Points on a hilly landscape, in no order, each with its height.
A ball rolls from a point to the lowest of its 2 nearest points, and stops where none of them is lower. Distance is the straight distance between rows; heights are no part of it.
zelif: [148 134 109 146 135  66 121 167 134 168 125 100 132 161 147 187 116  94
 126 116]  (h 413)
fedek: [103 106 110 118 157  83 101 151  63 169 135 140  88 171 120 119 148 148
 137 100]  (h 321)
mir: [113 129 108 128  77 134 147 118 103 160 144 163 117 117  83  84 143 146
 143  87]  (h 458)
bubeb: [123 134  92 111  62 104 157 150  73 163 144 164 122 159 103 116 131 116
 129  95]  (h 424)
sokep: [165 161 144 139 103  84 131 194 146 139 112 100 147 139 158 171 117  87
 136 135]  (h 443)
bop: [107 144 129 156 106  90 162 122 127 171 118 165 154 175  71 139 122 138
  60  96]  (h 283)
lud: [155 137 115 136  89 138  96 132 150  99 129  94 133 102 187 159 144  68
 176 101]  (h 320)
zonu: [139 147 186  87 189  90  96 145 138 151 146  82  87 168 149 128 104 183
 127 161]  (h 553)
sir: [158 102 111 138 141 130 155  93 158  64 107 102 129  74 186 148 111 222
 125 140]  (h 191)
tomo: [142 136 146 156  85 120 173 102 154  58  92  91 156 151 165 153 113 113
 131 143]  (h 433)
bugik: [123 113 114 172 102 136 146  77 138  71  76 107 131 139 192 145 117 121
 139 122]  (h 455)
laf: [184 158 131 117  94 158 138 173  98  91  98  89  95 139 145 127 120  70
 142 169]  (h 544)
tum: [139 132 138 175  66 162 175  93 174 103 129 102  87 130 129 128 137  96
 102 132]  (h 379)
logon: [146 160 119 170  57 129 124  99 156 151 163  99 107 127 140 118 164  60
 115  60]  (h 427)
kavip: [141 106 162 105 209 114  76 178 143 159 157 128 127  87 123 161 134 167
 146 131]  (h 602)
roran: [ 93 125 139 135 123  82 139 133 119 156 143 176 177 169  81 146 138 176
 104  79]  (h 217)
ses: [118 113 128 153 142  97 110  86 124 109  72  93 156 147 205 153 108  95
 152 125]  (h 487)
fole: [113  85 108  93 176 141 107 141 106 139 172 192  88  88  95 122 140 198
 174 107]  (h 653)
bise: [123 124 158  89 205 127  92 101 115 121 137 100 118 155 151 117 118 185
 127 136]  (h 526)
fusu: [157 112 117 164 138 132 160 138 188 132 126 123  83  83  93 171 101 172
  97 155]  (h 454)
pena: [108 136 183 102  96  90 122 204 112 139 125 136 193 140 129 119 114  90
 121 140]  (h 577)
Mus: [117 110 121 164 138 104 123 102 157 143  84 114 119 137 206 167  89 109
 112 155]  (h 520)
fise: [128 125 174 100 118 105 133 204 130 166 131 153 154 105  84 111 110 112
 102 159]  (h 551)
Doduk: [160 119 113 108 181 148  88 122 121 111 100  90 124  79 204 131 111 110
 182 155]  (h 236)
Sepot: [ 95 148 169 141 158 129 114  91 143 132 121 112 115 170 127 111 143 146
  91 155]  (h 304)
sem: [ 83 129 162 104  92 123  98 154 122 159 168 173 154  77 113  83 161 115
 174  91]  (h 365)
fomu: [144  88 102 147 149 121 148 130 154 136  95 129 121 108 178 188  80 138
 104 173]  (h 493)
dege: [145 175 162 111 107 125 126 176 111  75 112  85 119 151 157 118 159  81
 159 145]  (h 532)
Kamev: [140 151 102 130 135 211 107  98 147  90 146 125  93  94 120  98 151 125
 144 140]  (h 110)
nit: [132 144 145 120  53 164 166 127 108 134 149 147 118 119  86  54 137  75
 100 125]  (h 503)
zano: [121 131 144 122 168 139  91 105 179 143 153 111  62  92 130 124 162 176
 148 131]  (h 288)
Fiz: [120 135 165 117 130 113 105 162 137 120 157 148 157  91  80 115 189 140
 173  81]  (h 422)
zogo: [137  97  65 144 173 117 138  49 128 113 108 120 154 162 162 178 106 159
 129 108]  (h 576)
bevef: [149 105 113  83 162 118 126 147  54  91 100 132 161 116 155 106 127 142
 189 136]  (h 409)
zugiv: [150 160 156 126 109 104 101 193 162 182 130 104 176  96 152 152 120  54
 121 128]  (h 473)
ledo: [135 129  90 125 167 179 120  87 128 108 124 120 105 132 123 105 134 161
 123 138]  (h 166)
fefem: [111 137 167  97 152 153 139 144 109 100 100 133 145 133 122  96 112 123
 107 205]  (h 471)
pif: [140 107  79 165 114 135 121 121 148  97 127 108  70  87 194 141 138 155
 160 123]  (h 184)
Remug: [162 105  95 140 148 148 144 154 175 143 109 128  98  75 144 162  74 135
  89 199]  (h 472)
veven: [160 119 109 111 159 140 142 114  58  80  63 116 173 149 137 115 117 124
 162 133]  (h 369)
tobam: [140 133 164 104 183  89 106 182 133 166 148 102  97 128 143 163 124 146
 142 152]  (h 578)
Mame: [129 122 121 101 128 142 177 131  95  60 119 156 171 147  92 107 120 183
 130 146]  (h 270)
mima: [122 132 123 171  97 167 163  87 186  58 124 115  96 121 139 126 137 155
  96 168]  (h 361)
Mirul: [ 97  92 103 121 150 102 139 117 102 136 151 172 145 168  90 143 139 184
 142  73]  (h 121)
romu: [157  86  93 143 143 140 117 129 156  91 115 112  89  59 213 128 129 211
 152 129]  (h 119)
tafep: [128 118 108 138 153 136  91 112 165 107 149  99  86  95 165 143 161 163
 183 111]  (h 239)
tir: [137 142 133 124 153 153 155 104  98  69  79 101 176 156 148 126 101  98
 129 153]  (h 403)
puza: [117 103 189  87 146 106 133 203 115 154 138 142 115  89  82 104 112 167
 139 182]  (h 525)
nafa: [104 138 143 162 131 130 143  77 187 105 121 117  97 133 125 136 124 160
 100 157]  (h 340)
luri: [ 92 146 160 147 104 139 122 118 125 157 125 113 117 152 127  79 124  41
  69 129]  (h 492)
lir: [ 71  98 113  82  87 124 122 118 104 147 145 174 126 117 117  85 110 101
 158 151]  (h 675)
nul: [136 134 148 137 174 132 114  97 145 170 141 141  75  93  81 108 159 156
 116 129]  (h 329)
doz: [124 132 149 170  55 127 140 114 175 118 139 102 112 107 159 144 147  80
 119 101]  (h 401)
Bobap: [101 123 159 128 167 109 113 127 142  94 148 128 167 135 104 139 173 162
 162  81]  (h 462)
Sizo: [154 116  90 107 177 140  83 126 124 128 140  91  90 101 190 145 131 150
 186 140]  (h 290)
masif: [108 131 121  95 147 137 109 165  99 117 134 142 144 126 142 116 135 122
 158 131]  (h 452)
mesek: [148 172 142 143  75 130 182 136 139 105 136 123 168 167  73 126 144 129
  84 109]  (h 494)
geget: [ 72 107 159 118 180 118 103 111 119 143 130 159 153 163 136 122 124 140
 104 136]  (h 229)
Keb: [118 138  98 140 137  68 114 156  99 177 136 113  92 174 126 157 146 110
 123  93]  (h 372)
bek: [166 137  62 149 113 147 127 108 108 126  88 115 117 156 146 160 102  85
 125 117]  (h 570)
rezu: [111 128 131 151 139 130  99 130 179 204 124 118  87  77 144 132 104  57
  82 174]  (h 434)
nosu: [136 111 127 135 169  87 114 145  89 161 162 133  61 167  96 142 154 185
 141  80]  (h 268)
nem: [130 133  99 139 121 122 135 146 109 159 101 149 149 176 100 154 101 106
  76 126]  (h 334)
som: [142 155 132 139  66 152 167 110 125 152 167 154 126 105  60  62 151 122
 117  74]  (h 482)
zon: [113 174 162 130  96 128 124 135 118 116 133  95 120 158 126  85 163  77
 119 118]  (h 515)
bolap: [128 132 127 131 170  91 141 130 113 153 133 117 104 198 100 153 119 174
  83 141]  (h 410)
boni: [141  69 125 100 194 111  99 161 104 158 166 173 121  96 103 155 115 190
 149 109]  (h 630)
tuku: [163  98 108 128 156 123 140 101 141  84  79  85 158  75 173 160 105 152
 154 135]  (h 123)
mapo: [122 125  98 168 109 183 109  76 176 141 149 116  71  76 127 112 147  76
 110 119]  (h 470)
bas: [151 109  91 105 134 138 165 127  69  89  86 160 195 152 104 137 103 147
 132 124]  (h 322)
Sapit: [144 170 100 153  75 110 113 147 155 152 148 110 171 138 137 167 143 100
 127  76]  (h 536)
vabaz: [123  93 137 121 198  93 132 133 100 146 140 145 127 175 111 165  93 197
 100 122]  (h 375)
Ril: [161 151 116 115  97 199 113 145 136 112 158 132 131  74 112 104 153  84
 132 116]  (h 167)
ris: [129 121  74 143 174 116 127  97 119 129 162 138  93 172  88 162 154 185
 132  90]  (h 212)
bib: [140 148 113 116  64 163 110 153 114 167 163 149 165  78 122 104 146  96
 123  97]  (h 233)
vefu: [164 123 106 134 155 108 153 138 155  78 118 115 163 122 135 177 109 139
 145 148]  (h 201)
Nepif: [ 92 141 172 151 144 131 116 110 163 180 114 123 117 108 125  91 125  70
  58 164]  (h 465)
ter: [ 98 112  97 120  91 119 148 130  70 164 104 172 124 165 111 119 104 117
  97 133]  (h 382)
vaveb: [162 134 124 159  54 187 142  99 175 160 167 107  79  86 131 101 146  52
 118  91]  (h 450)
meron: [131 131 119 143 130 117  96 148 156 187 130 111  90 113 131 138 134  81
 110 133]  (h 402)
Suzok: [106 111 182  85 162 130 142 156 111 142 119 153 126 130  94 100 101 172
  95 195]  (h 497)
kazo: [138 163 147 150 116 101 156 136 158  79 134 116 176 173  96 159 148 152
 122 112]  (h 474)
sosir: [125 155 121 137 101 106 102 166 144 191 140 128 195 111 148 158 126  96
 103  91]  (h 507)
kam: [107 136 163 119  84 150 118 151 137 140 143 164 180  96 114  89 141  94
 110 107]  (h 295)
pof: [129 142 124 155 136 105 128 121 148 183 151 125  86 112  94 117 157 112
 125  98]  (h 366)
rim: [ 75  97 112  84  92 140 128  93 116 115 128 186 190 132 120 109 107 119
 166 136]  (h 649)
zudom: [157 132 103 149 149 108 160 144 147 148 134 128 109 138  80 176 114 158
  94 136]  (h 436)
Sofos: [133 126 100 101 158 168 148 131  92  87 123 149 121 129  82 105 124 183
 118 164]  (h 224)
sava: [134 112  64 169 145 127 138  72 118 133  76 128 116 165 150 174 100 122
 126 123]  (h 552)
mugi: [118 150 138 131 140 180 128 101 114  61 108 122 144 152 146  90 135  88
 129 147]  (h 426)
tof: [ 66 100 139  88 129 132 112  90  96 177 141 180  76 137 110  74 116 142
 152 154]  (h 699)
lar: [157 142 137 150 103 131 180 110 175  32 129 101 148 142 120 143 131 161
 144 119]  (h 453)
salig: [117 144 163 107 130 202 117 123 118  90 119 131 131 111 126  72 133  96
 110 178]  (h 448)
Luto: [169 139 101 119 129 153  93 133 113  94  96  99 135  98 184 134 132  81
 196 129]  (h 282)
gal: [ 98 149 150  98  46 100 125 174  96 134 137 153 211 148 138 117 121  99
 146 117]  (h 599)
saz: [ 84  83 175  97 175  84 124 122  85 133 136 160 157 188 119 131  95 189
 111 119]  (h 319)
fom: [122 155 147 141  85 162 169  99 136 110 130 127 155 155  73  80 142  99
  79 118]  (h 510)
Mupo: [ 85 114 184  95 118  90 135 114 103 181 141 171  79  89  85  71 141 135
 159 156]  (h 719)
modag: [171 156 101 141  89 167 128 136 109 130 115 117 112 140 145 134 131  53
 133 130]  (h 556)
morig: [ 93 142 119  98  34 140 126 121 108 123 144 164 202 131 113 119 116 125
 157 117]  (h 623)
Kopug: [112 116 146 121 204 127 117  81 131  92 149 117 148 153 134 133 146 178
 151 116]  (h 498)

For each start below, name the point where the ball stops.
mir: Mirul
sosir: Mirul
tobam: Kamev
lir: veven
fomu: geget
vaveb: geget

Call two points neighbours if one is among the 2 nearest of the other. Go from one point of each pair to the other, from neighbour to neighbour, staying as low as possible. Name the highest point that can't be avoided.
Doduk and romu: Sizo
sava and tafep: bek
tomo and Mirul: fom
romu and tuku: sir
